Each row is a point on a tangle of strands that fork and nearly touch. The rows are in no order.
In the rows, 128 means zero.
Two points are linked if the straight distance between their rows is under 144. Some points are linked to none.
Bab: 121 142 122 121 130 137 123 168 119 124 100 189 134 158 114 136 118 161
 118 101 135 106 161 104 152 166 118 171 155 137 114 138 86 113 140 109
 117 135 127 96 91 137 120 103 114 123 131 125 120 92 146 189 145 149
zib: 107 149 145 125 147 151 139 151 106 140 168 150 135 118 138 165 124 110
 112 111 144 146 114 152 167 142 120 124 131 115 125 121 120 151 137 164
 114 113 155 116 115 145 145 146 119 138 122 116 167 131 143 121 95 115
Mek: 135 180 156 107 119 100 117 131 123 134 129 130 97 95 116 132 115 91 115
 160 146 180 151 151 114 153 123 107 115 98 97 101 124 158 171 148 148
 145 135 108 151 135 133 107 127 160 103 139 121 133 89 56 112 135
Momik: 148 142 122 104 130 125 179 118 137 126 108 177 95 163 120 135 123 159
 110 116 127 102 117 113 118 123 119 132 144 97 135 153 158 123 139 108
 139 158 107 110 119 105 150 113 113 151 119 134 133 100 89 84 115 176
ravod: 136 113 130 134 143 103 141 97 142 144 55 151 118 150 128 124 126 178
 120 105 110 110 153 96 148 114 144 111 102 109 137 125 118 98 78 129
 134 170 101 113 106 107 128 127 111 121 143 179 127 125 115 162 140 154
ruf: 157 163 88 100 143 137 164 120 160 135 123 120 125 126 141 125 127 101
 116 131 179 140 121 105 121 130 146 120 118 99 114 146 134 122 159 145
 145 143 112 96 129 104 163 93 91 166 121 109 81 137 157 102 98 156
dapad: 127 114 105 112 137 117 129 134 115 161 138 138 164 164 155 124 140 122
 135 130 88 131 159 126 146 79 163 138 122 119 152 151 116 116 145 173
 133 161 120 104 118 127 140 127 123 61 162 120 96 95 164 115 111 121
pefeb: 125 193 145 137 149 132 116 124 126 155 134 159 102 114 125 139 103 115
 99 131 121 155 124 148 154 143 169 124 134 79 105 107 101 147 175 195
 118 144 131 105 105 108 138 113 130 128 140 151 134 139 108 93 105 122
Nim: 130 132 144 125 100 140 123 105 169 102 120 79 113 79 92 135 99 115 172
 133 111 117 117 131 115 106 117 139 155 153 128 120 153 122 112 83 133
 107 149 160 149 98 79 136 146 161 113 149 141 143 110 90 156 120
zudo: 179 144 145 145 118 169 118 111 135 98 111 84 162 94 95 147 121 120 148
 112 119 113 122 111 130 142 137 134 133 121 102 91 138 107 140 147 146
 109 118 140 121 101 125 111 113 129 145 129 114 172 133 121 147 94
lilo: 101 131 127 138 138 153 139 120 152 108 129 120 99 131 141 135 129 116
 144 90 114 99 141 129 107 119 142 125 140 124 118 158 139 153 120 117
 97 127 136 157 116 116 157 156 115 158 107 133 157 134 123 122 133 134
soke: 152 148 156 162 133 126 155 181 133 106 118 164 122 137 131 145 137 156
 86 134 145 120 147 139 106 156 115 104 101 127 131 116 140 104 115 110
 103 122 114 107 139 148 161 112 135 147 95 81 135 169 121 166 105 129
zak: 107 164 159 112 106 120 143 180 96 117 113 165 121 134 101 125 106 176
 109 137 93 151 142 132 121 153 111 151 126 113 144 168 123 118 161 112
 138 147 140 96 124 114 134 97 113 135 88 124 146 77 87 92 127 164
Fes: 132 99 105 118 129 129 106 125 118 145 120 110 150 149 145 97 142 128
 150 121 112 130 149 100 109 75 144 120 110 145 143 134 148 109 126 154
 118 158 115 124 130 125 134 163 107 92 163 126 98 98 173 147 125 126
gerib: 98 115 94 128 144 138 128 156 121 136 156 148 110 154 153 109 159 113
 129 126 106 119 105 110 70 92 128 127 147 123 137 163 152 138 141 123
 116 141 124 117 139 122 145 161 115 116 120 81 117 90 140 107 107 158
kul: 116 114 79 124 155 144 105 114 103 149 156 90 151 138 167 100 140 130
 173 112 175 134 102 102 139 113 161 149 110 114 129 141 135 129 145 188
 126 122 106 146 129 112 147 132 104 126 186 102 118 146 182 153 91 100
Vugoz: 138 163 136 155 161 133 110 89 132 166 80 151 136 150 130 130 102 161
 123 116 124 120 165 98 141 137 145 135 107 122 122 136 114 71 141 168
 114 135 89 128 106 117 152 114 78 109 147 143 108 136 154 178 101 100
baviz: 132 138 125 146 158 120 153 130 125 162 161 140 127 140 170 133 124 123
 106 113 158 128 114 144 152 125 158 125 102 101 129 117 116 145 138 183
 115 146 121 125 141 148 179 116 161 100 184 99 133 130 133 112 88 120
gipo: 141 110 146 139 133 119 116 105 98 143 94 101 165 142 120 117 129 172
 134 95 122 135 141 147 158 131 168 125 97 116 139 103 123 133 84 159
 143 135 101 142 101 136 123 136 108 103 190 169 143 139 126 162 146 113
mefe: 123 156 124 144 172 157 91 145 136 141 145 168 92 117 141 163 154 102 87
 101 110 139 121 121 130 149 108 132 168 111 120 170 118 144 143 113 109
 76 159 96 121 143 133 153 106 124 82 92 118 108 128 101 123 110
losem: 99 89 92 111 109 133 115 92 148 123 141 96 98 91 110 117 130 88 142 169
 145 123 96 94 116 118 96 124 144 157 123 138 147 123 128 90 100 123 149
 154 128 128 108 163 149 127 82 152 123 122 143 135 147 103
gik: 138 116 109 149 130 112 148 108 185 127 76 110 116 123 135 111 109 133
 139 137 133 105 147 95 100 107 129 96 104 140 128 130 137 91 67 103 117
 147 112 157 149 92 136 133 125 151 114 146 90 142 144 152 131 140
Negu: 142 111 125 152 144 114 139 79 167 125 80 91 108 107 128 101 113 122 125
 145 142 144 130 120 107 125 154 107 89 131 126 99 129 124 69 117 128
 154 120 156 126 115 120 153 149 134 138 135 83 130 124 147 154 114
vugu: 142 101 102 135 133 151 107 135 106 147 154 155 164 158 136 151 153 147
 104 114 71 121 133 113 175 121 101 148 159 140 132 150 128 94 171 124
 128 96 127 82 90 149 128 117 124 83 134 134 129 110 157 171 130 95
forak: 151 125 120 136 141 143 138 120 115 105 123 109 189 175 120 133 135 166
 155 120 139 98 115 148 147 154 173 135 125 109 142 106 134 118 153 169
 142 120 101 157 115 128 148 105 112 107 211 115 139 162 132 146 111 120
Fudi: 165 99 116 112 118 126 99 86 97 121 141 79 164 107 120 97 130 118 155
 155 121 154 121 141 110 121 125 129 134 162 152 92 70 114 103 115 149
 102 122 156 144 152 88 154 141 111 188 138 89 138 133 161 176 130
Kevir: 107 147 115 118 105 115 167 114 162 94 133 108 78 109 105 113 115 149
 153 163 180 154 96 145 96 154 140 106 139 133 153 98 146 145 126 95 133
 128 125 151 166 96 103 101 157 176 106 122 131 117 113 75 162 151
soga: 124 84 101 121 126 138 82 125 120 149 152 106 115 117 143 115 149 102
 111 118 71 123 121 80 126 86 105 130 140 142 119 163 151 120 120 105
 110 122 118 116 117 134 118 180 132 103 118 153 123 102 154 124 124 110
fatuk: 143 131 165 112 136 118 78 92 110 160 146 88 116 88 121 110 105 107 129
 104 121 145 160 127 149 121 147 136 116 109 133 101 116 148 90 179 128
 118 130 156 126 149 113 167 135 96 150 176 141 130 131 106 131 80
sapo: 108 112 79 133 145 162 88 118 105 143 166 105 120 119 161 111 161 127
 147 92 125 139 108 99 132 99 161 140 123 126 137 149 143 136 137 165
 100 119 105 143 117 109 135 165 105 145 152 107 133 134 172 135 94 92
reta: 162 161 110 95 139 147 147 94 155 136 121 107 110 124 132 110 120 124
 140 120 146 129 104 99 109 117 157 128 138 93 126 137 138 118 153 157
 143 152 96 115 120 103 145 114 100 152 158 144 92 118 127 69 120 155
vob: 91 147 143 123 144 136 147 175 108 117 168 143 120 115 151 163 147 125
 120 126 152 155 110 146 128 149 111 104 115 125 139 141 124 162 108 137
 108 120 159 128 139 159 135 139 116 176 100 112 187 115 137 86 97 130
fugo: 127 142 99 153 154 137 143 148 169 145 120 127 107 136 156 116 125 141
 144 99 142 93 141 98 114 114 142 84 124 127 144 153 118 100 58 126 112
 126 112 151 138 107 148 142 105 162 104 130 123 163 165 145 117 147
sar: 99 122 114 167 167 155 84 118 102 173 166 145 102 147 157 143 151 158
 137 85 108 120 128 112 119 92 168 144 113 138 155 174 143 132 116 162
 77 109 103 127 121 136 146 155 106 119 159 97 149 131 148 142 87 93
Nizov: 135 134 128 101 118 135 122 79 140 117 95 82 130 106 108 123 115 121 175
 135 137 121 129 93 105 116 143 140 134 131 129 123 114 111 115 129 145
 157 101 133 122 101 115 129 103 149 162 167 101 125 133 85 138 166
Dizet: 99 117 158 127 129 111 141 149 143 128 102 168 109 148 116 180 138 122
 114 138 121 100 151 125 102 151 102 144 140 132 118 181 124 138 100 71
 123 112 141 135 125 152 121 139 146 125 68 147 136 117 113 121 141 142
paka: 111 119 157 119 108 104 147 112 122 96 91 160 114 118 88 141 100 145 118
 135 117 123 139 144 158 154 110 151 129 112 141 83 116 117 128 117 153
 154 150 119 110 102 91 102 152 140 106 167 143 124 80 143 145 151
nusan: 119 110 126 168 152 129 101 129 83 191 145 142 153 156 149 137 144 183
 132 90 123 128 128 136 157 95 174 151 82 141 161 150 135 118 113 160 95
 108 106 135 128 134 138 133 122 68 182 119 153 131 137 164 108 80
vesu: 130 135 143 120 128 137 119 145 103 135 148 151 156 144 125 162 134 154
 98 132 125 176 147 121 189 160 99 136 119 123 99 138 117 121 180 152
 117 96 134 101 106 163 163 91 142 99 130 92 125 142 147 166 95 95
zoli: 138 121 120 156 128 137 148 160 140 131 138 129 150 135 147 137 151 108
 100 132 121 134 108 131 129 108 125 99 111 121 108 111 139 126 131 141
 136 141 121 109 143 122 161 128 152 115 131 85 96 154 152 150 107 129
Vurer: 164 153 139 158 137 159 105 104 128 133 96 122 155 129 107 145 111 142
 122 116 118 115 142 110 152 147 151 124 111 115 98 113 137 88 152 162
 123 118 104 143 105 111 146 115 97 109 145 130 115 167 149 173 118 74
Vila: 74 138 102 114 97 109 142 107 151 114 120 116 86 104 83 102 128 140 161
 191 180 132 88 138 103 147 131 116 147 148 160 131 137 139 154 102 119
 122 136 155 164 93 99 123 143 135 90 127 118 116 128 93 169 145
nipop: 115 107 164 99 106 111 136 192 93 129 155 137 158 134 125 127 137 158 95
 153 86 147 134 176 162 129 98 118 111 132 151 139 117 126 132 118 153
 121 148 105 132 155 130 108 153 120 95 142 137 108 115 124 119 126
zozif: 120 180 128 105 138 137 167 134 139 101 114 163 104 114 120 158 116 141
 118 108 174 149 130 119 146 180 138 121 129 82 121 120 125 138 154 141
 123 133 126 103 98 104 133 102 88 195 99 141 169 127 107 105 108 162
Relo: 127 146 142 128 96 111 154 105 157 97 109 90 97 77 92 143 111 123 166
 153 154 128 121 142 107 141 121 154 150 148 144 84 136 116 112 83 157
 109 123 147 174 95 73 101 151 169 131 123 116 135 101 77 161 146
bog: 86 146 154 138 143 82 137 118 140 139 134 168 91 154 150 143 117 98 110
 153 125 138 131 157 110 142 123 113 138 116 120 144 133 185 95 113 113
 137 165 161 148 129 122 133 153 143 87 150 158 107 104 81 147 135
tafo: 121 137 124 150 163 121 126 116 117 196 139 134 147 144 160 129 119 165
 124 101 144 137 118 131 152 111 198 126 88 102 152 136 123 126 118 186
 104 144 96 134 135 132 161 121 137 73 205 128 137 134 134 120 86 91
vit: 125 156 103 141 126 168 141 139 138 112 161 92 111 92 144 93 135 117 152
 119 148 154 79 131 95 130 159 111 134 115 124 99 139 144 152 157 138
 132 137 141 144 98 149 117 140 157 117 101 125 140 122 77 137 135
Suf: 145 104 150 117 134 117 120 107 110 137 144 105 181 152 144 120 133 129
 150 138 114 146 139 158 172 128 141 142 127 119 126 94 83 135 141 180
 176 107 114 155 130 162 133 99 149 64 202 127 108 155 135 134 124 131
laf: 153 141 155 134 143 137 111 95 121 118 134 84 112 89 118 115 114 105 145
 120 136 151 126 136 118 137 160 120 122 102 131 90 113 140 87 169 130
 124 123 178 121 123 113 165 134 139 155 155 130 149 118 109 151 114
tum: 146 132 116 164 142 146 149 178 120 117 141 151 166 140 151 159 152 135
 110 112 146 104 126 127 147 144 112 100 115 128 111 116 126 114 123 136
 129 102 121 114 126 136 153 112 126 133 122 80 140 175 164 178 92 114
mut: 133 143 161 146 127 105 158 166 149 90 80 190 91 131 106 152 124 169 101
 139 148 122 163 114 109 177 116 111 113 119 117 123 126 115 102 90 89
 134 121 114 137 125 125 107 150 167 77 114 160 149 89 151 127 141
Zefa: 153 100 144 150 119 112 132 135 147 144 96 131 142 127 137 142 135 96 79
 160 94 106 127 121 101 104 111 130 108 149 109 131 148 106 111 91 136
 133 135 111 132 135 131 122 155 89 86 129 78 112 126 134 140 120
rufa: 118 165 141 145 155 143 130 131 121 161 124 155 112 125 136 152 110 116
 112 103 117 136 130 134 154 128 160 123 130 102 120 134 105 143 121 178
 100 142 134 122 99 118 141 147 121 117 135 148 145 124 134 125 125 113
vop: 110 90 96 138 114 132 127 123 124 118 142 85 122 131 141 109 141 137 157
 100 156 109 120 118 127 100 159 113 107 157 139 138 144 149 70 129 96
 141 124 163 120 125 125 161 122 145 145 135 159 151 152 181 133 134
guvup: 134 156 124 135 123 136 146 147 123 122 90 174 157 160 114 136 106 165
 111 118 127 116 135 111 158 154 137 146 132 114 101 101 105 97 162 140
 135 154 110 103 105 111 133 84 126 117 154 133 119 118 140 193 126 146
dit: 121 109 106 89 109 153 98 122 95 112 170 89 142 113 124 91 144 98 169
 141 136 147 105 123 130 109 103 139 158 137 139 112 113 121 174 137 155
 126 120 136 133 130 117 157 132 130 155 108 115 137 158 124 115 136
diraz: 80 129 111 113 124 115 97 145 127 129 155 136 100 119 154 117 142 91 112
 146 130 154 94 88 78 144 83 118 151 130 108 179 152 164 148 80 121 89
 153 141 161 132 118 159 124 143 58 118 139 90 121 80 125 121
Vup: 120 151 149 163 146 108 148 132 171 135 108 176 73 144 135 174 146 97
 111 152 155 129 140 127 93 141 116 111 131 113 96 147 131 151 84 107
 105 120 154 145 140 136 136 138 148 143 66 123 136 144 125 119 136 131
ketel: 139 94 142 104 110 102 105 93 102 146 120 87 160 137 126 105 133 126 144
 132 103 129 157 159 145 94 151 148 110 151 144 110 95 134 97 148 156
 157 106 131 116 157 97 130 113 98 169 178 120 124 134 140 142 135
Nomu: 141 132 174 121 145 116 97 98 84 169 161 117 123 106 117 118 92 125 133
 108 124 124 147 172 193 103 140 166 117 115 134 120 111 137 111 171 130
 128 142 153 105 146 109 139 127 89 147 170 173 138 115 141 139 96
zef: 146 151 116 147 114 153 133 131 154 120 129 94 112 99 132 99 130 94 133
 143 140 141 105 103 77 112 126 123 129 125 107 120 160 117 171 136 135
 138 132 117 151 99 159 118 132 133 109 81 87 129 124 91 125 126
dofez: 96 131 138 115 90 124 122 145 135 116 138 102 108 99 122 120 123 108 130
 164 138 169 92 115 89 141 88 115 126 147 121 138 169 135 153 89 136 113
 141 135 172 122 112 133 139 141 75 114 118 98 114 73 132 112
guvas: 105 147 169 95 119 121 131 164 97 138 147 140 135 127 108 116 112 145
 112 147 96 132 142 178 151 125 115 150 131 122 146 146 110 130 152 125
 174 142 149 110 132 117 136 114 126 122 91 149 130 103 111 92 119 143
fitug: 99 116 106 147 136 142 113 131 151 128 138 106 90 141 156 123 151 141
 151 93 127 111 150 103 100 92 148 116 129 133 118 185 127 147 81 114 79
 124 131 159 125 125 150 176 117 158 119 124 152 153 154 143 117 147
foz: 136 138 159 119 87 126 158 156 138 114 100 120 162 108 96 161 111 126
 132 139 124 136 122 145 146 145 101 126 124 136 124 114 147 127 144 114
 154 129 136 90 135 109 111 96 134 155 126 116 127 146 111 111 119 133
sim: 77 154 105 118 135 123 145 157 125 127 175 137 107 122 166 113 144 114
 126 143 160 159 87 132 101 145 127 87 135 130 126 129 135 179 132 130
 111 139 156 138 157 132 141 131 122 175 94 109 161 100 125 60 113 145
ginuf: 92 109 95 127 112 137 127 91 157 118 116 106 85 104 115 87 130 114 164
 162 165 127 100 110 94 122 142 114 141 150 149 144 128 132 132 117 99
 144 153 167 132 106 134 154 144 136 87 136 118 131 130 133 159 120
lav: 117 84 125 130 140 105 146 134 105 137 169 124 167 149 170 115 142 134
 126 121 130 146 118 155 176 107 135 143 102 124 139 106 115 147 145 173
 145 126 127 139 134 151 155 121 182 71 190 95 124 129 138 131 91 120
Lag: 153 95 115 118 125 133 120 122 125 144 136 127 183 139 147 144 148 109
 100 142 82 129 140 110 171 110 85 136 132 135 106 133 124 103 168 137
 157 114 139 95 109 152 142 110 131 69 125 133 104 107 153 147 120 91
til: 137 146 148 143 126 122 132 156 119 133 137 156 143 130 117 148 150 141
 92 142 114 172 157 132 135 127 133 116 103 118 98 125 135 141 178 138
 121 134 125 85 134 146 182 106 146 110 117 87 103 168 141 132 84 130
bepa: 119 96 153 131 118 91 134 109 117 123 95 133 121 127 112 129 121 141 107
 142 80 107 157 158 153 114 133 164 126 137 150 129 103 124 112 105 148
 158 144 133 88 117 106 120 136 114 101 184 134 111 95 153 164 141
paf: 143 122 164 119 122 105 147 91 133 80 101 132 121 100 87 151 108 134 135
 147 121 131 147 167 127 160 111 147 124 126 148 64 113 114 111 101 169
 116 118 126 145 121 66 106 152 164 131 137 120 143 75 114 156 143
tise: 119 101 128 103 122 103 138 105 125 154 122 109 134 130 132 118 115 94
 132 142 128 126 139 145 141 110 143 134 115 131 139 122 107 148 102 146
 151 182 112 127 125 138 123 135 134 105 153 162 104 106 129 118 140 141
dedi: 104 153 152 148 140 82 158 119 136 125 110 186 76 152 130 152 125 146 91
 151 113 148 109 149 122 156 123 105 129 99 123 131 139 167 101 103 130
 155 153 130 141 107 122 109 152 147 86 148 160 113 75 81 147 168
Pumi: 144 200 120 149 155 138 131 173 148 131 100 186 94 128 107 150 129 160
 97 115 147 132 138 118 106 161 121 118 142 111 128 168 116 111 142 101
 120 109 124 74 125 124 146 101 84 153 95 67 107 131 119 109 103 174
feru: 104 109 107 84 99 141 80 123 96 113 173 107 101 108 109 71 138 95 146
 166 140 141 100 130 113 109 83 133 160 153 148 127 134 122 180 95 154
 128 133 133 142 133 103 172 132 143 100 114 135 126 128 112 108 133
saf: 142 84 127 141 133 114 125 94 157 120 100 87 130 116 126 108 115 103 108
 158 114 130 114 133 104 114 129 130 105 159 131 107 136 122 98 101 122
 138 137 142 121 140 110 152 163 105 127 134 77 99 119 143 168 104
Zep: 128 80 98 108 113 136 105 98 140 118 146 87 149 118 119 141 132 94 128
 131 102 98 130 99 131 108 84 131 146 170 113 138 161 112 124 86 125 117
 128 123 112 143 106 149 121 124 109 168 128 115 141 142 138 120
gek: 132 131 128 133 144 155 123 107 144 112 171 116 101 111 131 142 121 93
 130 95 117 126 128 122 138 117 111 121 150 118 115 134 162 141 125 141
 105 97 156 164 110 126 129 165 120 149 93 148 174 135 130 112 138 103
zuvi: 107 108 124 84 117 141 119 151 84 102 155 127 164 143 130 157 138 130
 124 101 128 141 148 146 169 145 90 146 129 138 141 160 129 144 158 114
 128 99 129 89 117 158 125 128 84 164 132 102 159 123 154 146 85 129
tef: 130 71 145 118 108 90 136 108 120 132 125 128 133 135 128 138 134 122
 106 135 100 88 160 158 149 116 101 164 126 161 135 145 127 135 104 90
 126 119 148 125 92 170 113 114 132 104 99 182 144 113 113 177 158 126
Dovud: 194 116 137 147 111 138 129 109 137 82 96 100 182 108 101 136 122 129
 140 118 118 100 123 141 131 157 135 121 130 131 117 74 123 120 111 119
 154 100 122 140 124 120 87 108 132 140 171 139 120 167 102 153 173 94
tubo: 125 117 121 130 155 136 123 119 118 150 143 127 119 125 162 138 134 85
 124 110 148 110 136 108 132 122 101 156 123 129 115 154 134 127 140 144
 114 125 127 116 128 154 163 142 112 118 121 97 108 114 154 146 110 96
Fug: 163 85 132 152 119 123 114 127 146 125 87 107 175 132 138 109 140 160
 121 96 86 103 142 120 118 105 127 100 100 157 129 116 160 104 88 113
 125 110 118 127 123 135 121 149 119 113 142 158 110 127 135 178 153 93
vol: 89 125 142 121 132 116 96 109 111 117 183 115 85 147 147 81 119 103 132
 132 117 131 116 174 106 113 129 132 143 152 129 126 139 172 133 112 119
 144 147 166 148 152 134 161 140 142 111 128 167 116 110 94 123 142
ramu: 98 161 93 141 127 142 145 143 158 119 155 123 94 113 165 96 134 114 145
 138 157 150 83 117 87 131 152 95 141 130 118 117 150 160 134 132 113
 133 168 150 145 96 147 106 141 168 72 110 147 116 120 78 150 137
rorab: 146 120 138 165 134 142 118 159 142 119 94 157 153 150 123 114 120 181
 120 86 73 76 151 118 118 116 149 124 126 145 143 136 140 89 115 121 93
 113 114 133 117 111 139 142 125 108 138 133 131 133 121 179 141 113
ziles: 124 78 97 147 131 135 133 166 128 145 142 128 150 130 172 122 168 103
 119 123 124 123 88 115 138 98 107 98 124 136 122 116 128 130 101 120
 127 132 120 123 139 135 123 154 145 115 141 117 116 134 167 173 127 104
gof: 152 87 122 162 131 123 122 125 102 132 122 105 175 138 137 139 127 155
 132 84 139 93 119 160 167 117 141 132 95 140 128 114 148 144 83 137 113
 112 132 160 106 150 118 146 107 108 181 143 173 148 115 191 145 92
duked: 96 102 110 95 82 112 113 112 106 111 147 102 107 142 99 90 129 102 149
 177 141 126 117 157 92 101 120 131 140 177 161 132 136 131 147 103 130
 153 131 140 133 136 97 156 140 123 127 118 117 110 119 123 136 167
sab: 132 111 118 103 99 107 152 121 139 113 125 99 151 116 100 114 130 119
 152 188 154 162 105 156 115 137 115 110 132 147 151 88 107 124 136 112
 160 129 129 122 164 131 96 105 172 125 165 107 70 124 131 125 156 154
Kur: 114 125 119 79 117 112 137 98 106 127 156 110 100 127 112 78 119 104 157
 169 182 148 116 140 92 138 129 130 140 131 170 115 111 140 156 131 137
 169 123 140 152 150 132 141 143 126 147 124 119 107 115 93 131 162
kem: 140 114 116 139 128 137 119 160 116 117 112 186 161 168 129 120 129 160
 133 91 140 59 163 118 148 152 126 150 150 162 123 131 101 126 140 128
 104 117 122 112 105 154 118 114 105 118 150 128 160 125 139 216 134 123
kofus: 112 74 96 139 116 118 101 134 112 156 123 99 136 125 161 88 160 129 138
 110 142 135 119 98 127 81 125 113 106 158 139 135 136 130 84 132 101
 137 112 137 131 141 125 179 128 103 157 126 128 123 164 187 126 111
zonu: 118 169 161 132 118 79 139 121 120 138 104 153 88 115 106 138 102 135 97
 164 101 151 113 155 129 141 117 130 120 113 124 125 140 144 122 114 181
 164 151 108 157 92 107 91 154 133 93 150 138 121 69 62 130 159
Bul: 158 121 124 146 133 143 121 127 102 134 126 117 183 138 114 146 111 148
 136 101 158 99 114 139 187 148 139 136 119 106 108 103 143 136 118 163
 113 97 138 165 103 137 112 119 101 100 178 144 187 161 131 189 137 79
libim: 146 114 130 119 107 113 135 144 123 147 111 130 181 130 133 144 134 85
 108 164 99 126 147 121 130 103 102 137 116 137 106 140 127 117 149 127
 161 146 146 96 132 132 138 112 137 74 111 119 73 101 142 107 119 125
faku: 123 163 137 138 93 120 153 136 160 116 107 100 101 93 125 124 120 114
 144 150 154 156 117 108 71 141 115 132 124 136 107 138 181 128 159 95
 141 131 131 126 157 104 136 97 120 159 82 93 110 109 91 60 131 138
zoral: 149 200 144 142 136 112 121 115 136 138 119 152 78 103 115 141 124 108
 103 141 133 159 131 133 119 134 147 111 131 83 87 98 144 164 178 152
 135 158 139 95 127 101 136 99 124 159 106 142 145 147 79 73 117 156
sefor: 121 156 154 111 125 132 94 92 149 111 156 112 83 99 104 99 101 97 172
 150 134 140 122 164 106 103 119 121 169 148 127 105 134 129 117 84 149
 107 152 177 171 120 83 156 140 161 99 151 142 136 111 81 159 132
Felo: 145 94 118 93 103 109 64 97 85 144 154 79 147 112 123 71 134 109 153 146
 119 144 148 131 126 90 130 144 125 163 156 104 85 122 118 142 138 144
 118 148 136 169 99 162 142 83 182 146 112 123 141 142 142 124
zego: 109 168 135 163 185 155 91 147 156 145 115 181 78 148 136 145 143 128
 128 103 114 110 134 123 113 138 130 130 175 109 116 180 89 141 115 113
 110 102 151 120 100 149 142 152 110 118 89 103 128 125 119 106 131 138
Tilon: 143 146 125 145 120 143 123 144 101 149 142 162 163 156 123 155 115 162
 105 123 141 144 132 120 192 164 117 156 131 125 80 110 124 115 167 142
 116 96 138 130 95 158 141 81 146 83 152 118 141 133 150 217 131 87
zisu: 149 112 114 153 142 93 150 91 177 122 50 153 118 131 127 139 109 151 124
 120 114 86 159 92 133 118 118 98 102 116 121 110 116 79 71 103 133 160
 98 131 135 90 124 114 111 148 124 164 115 159 117 169 122 145
lim: 120 133 112 125 156 125 142 157 117 160 157 170 121 168 155 133 145 122
 108 130 105 119 142 129 103 101 142 137 139 103 153 166 122 125 139 155
 126 150 127 95 133 141 161 128 127 79 131 88 102 85 142 99 102 140
fabo: 149 134 148 128 101 141 134 140 110 115 118 140 177 135 101 135 110 153
 113 119 112 127 127 146 174 155 118 141 135 122 98 86 114 118 166 143
 141 122 139 118 93 136 121 92 143 105 146 148 130 138 127 182 143 110
Tamek: 170 112 122 126 104 131 154 116 140 75 128 85 178 127 114 127 142 125
 153 147 143 141 109 156 114 149 127 118 128 138 132 72 112 127 129 124
 171 101 119 140 146 127 110 98 153 139 176 103 94 159 128 145 155 142
gep: 107 135 117 119 149 135 98 125 135 135 168 130 87 112 157 135 129 66 108
 117 116 139 120 108 119 133 91 128 157 120 105 155 149 160 148 116 112
 90 159 135 134 140 132 167 114 146 72 130 143 98 126 87 122 100
zuvuf: 120 83 143 112 107 119 157 150 128 94 151 127 133 124 127 158 137 128
 109 129 139 117 126 149 133 156 96 114 117 145 144 113 163 139 100 98
 104 102 128 126 138 158 109 132 149 159 104 137 160 130 130 154 133 101
tavan: 143 181 107 124 150 145 167 154 148 130 121 154 117 130 129 154 136 132
 97 113 163 139 126 122 131 154 140 109 124 101 122 148 125 130 142 130
 132 122 127 78 123 113 163 94 82 178 105 94 116 141 133 111 98 166
nezo: 117 101 141 131 127 123 120 142 128 138 127 152 111 152 126 163 142 130
 117 110 104 80 163 134 141 117 110 160 153 149 121 182 110 135 102 85
 106 117 141 119 86 164 122 145 132 109 98 148 160 129 126 162 147 143
Puvu: 126 196 121 160 171 154 133 162 154 150 110 202 85 154 119 140 121 171
 107 109 114 102 117 116 111 138 132 122 165 106 125 164 105 116 127 119
 112 129 127 97 114 116 146 115 111 129 112 101 121 118 107 104 120 173
nivi: 136 128 120 87 105 107 160 120 139 137 127 118 130 135 109 121 121 103
 125 168 154 153 111 134 112 132 123 116 122 121 138 115 128 139 138 129
 160 171 119 118 152 127 132 116 156 123 151 127 87 109 125 90 126 157
tasu: 113 70 130 84 110 109 130 159 91 115 146 117 146 135 151 133 159 116 129
 153 134 168 125 110 123 133 64 130 106 132 134 150 152 124 138 116 128
 126 124 119 144 166 133 134 142 139 123 97 120 99 150 143 103 108
buf: 145 127 125 148 124 163 104 150 128 137 108 153 164 142 113 142 121 160
 113 102 63 96 136 105 146 114 123 143 153 148 126 151 132 86 152 119
 109 106 130 93 95 113 124 121 119 95 125 138 110 106 145 168 148 103
vikub: 119 135 112 100 112 165 146 131 125 97 163 81 143 107 127 112 134 110
 172 123 170 149 101 128 120 146 143 136 138 118 138 105 121 126 154 149
 154 123 122 134 131 116 136 115 123 165 128 107 120 144 150 102 126 142
Rez: 138 137 86 126 154 158 152 126 132 113 143 106 165 156 155 122 128 146
 153 105 167 100 112 119 134 137 174 130 116 109 135 134 146 114 139 172
 142 127 99 137 122 109 163 102 86 141 161 114 129 158 170 144 96 126
Luk: 135 132 118 85 92 130 127 113 125 112 129 83 145 126 99 115 119 120 179
 144 134 110 115 136 110 100 143 132 146 149 145 128 121 122 124 122 163
 153 101 115 138 106 85 119 108 151 179 149 118 137 135 102 138 193
per: 125 147 156 114 95 120 153 186 126 99 82 177 130 124 99 130 103 181 120
 116 118 134 151 100 118 168 114 147 125 124 132 151 138 107 160 93 110
 148 121 88 137 105 121 94 126 155 110 106 158 93 69 109 126 156
kese: 134 98 134 143 137 133 117 144 144 126 113 165 129 152 130 145 139 139
 139 87 139 51 175 118 143 132 110 147 149 154 119 159 108 126 95 91 90
 107 129 123 104 166 113 141 126 123 123 131 169 160 127 201 131 126
nume: 130 118 168 139 103 131 167 180 162 91 95 163 133 115 112 143 125 150
 115 116 121 102 146 110 105 164 114 122 126 135 129 142 149 128 128 70
 95 106 135 108 154 110 116 114 145 158 80 109 163 130 88 117 133 124
Sumur: 166 117 134 120 135 122 104 99 92 122 133 79 190 146 134 119 137 140 158
 143 108 146 132 140 130 133 149 136 135 122 126 98 71 122 121 156 163
 79 98 172 151 158 108 125 120 88 225 144 109 157 145 145 155 143
fimo: 143 164 173 128 150 132 113 93 126 107 142 126 96 105 107 120 100 102
 147 131 118 143 131 179 120 124 136 124 148 112 137 79 112 129 101 131
 155 121 146 173 145 116 96 154 139 159 126 155 148 143 97 87 156 136

A fork is a point with three links, a tip a point with one. Leave the first point through the second and follow the links. Name the first fork or tip that comes.
nusan; tafo: ketel
baviz; tafo: forak
buf; vugu: gik
gik; Negu: Fug
kem; Bab: zoli
ramu; sim: Mek
Mek; zoral: vit
til; vesu: nezo

A fork is a point with three links. Follow the links from the first point to the second and name the forks in between, in order.
bepa; soke: nezo zoli
duked; zoli: vit gep fitug kofus
Vup; vit: nezo zoli kofus fitug gep
faku; gof: vit nivi ketel
Nomu; paf: Relo
vop; soga: kofus zoli nezo Relo

Follow the links from the first point to the second, and from the first to the third. Name the last point that the two ways share.
vugu; guvup; guvas: zoli
Bul; zego; fugo: gep
tavan; gof; paka: gep
ravod; Dovud; zak: fitug
Vugoz; gof; lav: ketel
zisu; Pumi; fabo: fitug

Name the points in between on the shortest way along the links from the first point to the second, in order.
kofus; zego: vop fitug lilo gek gep mefe
zudo; dofez: Dovud Tamek sab nivi Kur duked feru dit vikub vit zef faku
sapo; feru: sar nusan tafo baviz lav Suf Sumur Fudi Felo ketel tise nivi Kur duked
Zefa; tef: saf Negu gik fugo fitug vop kofus ziles zoli til vesu Tilon fabo guvup Bab kem kese nezo
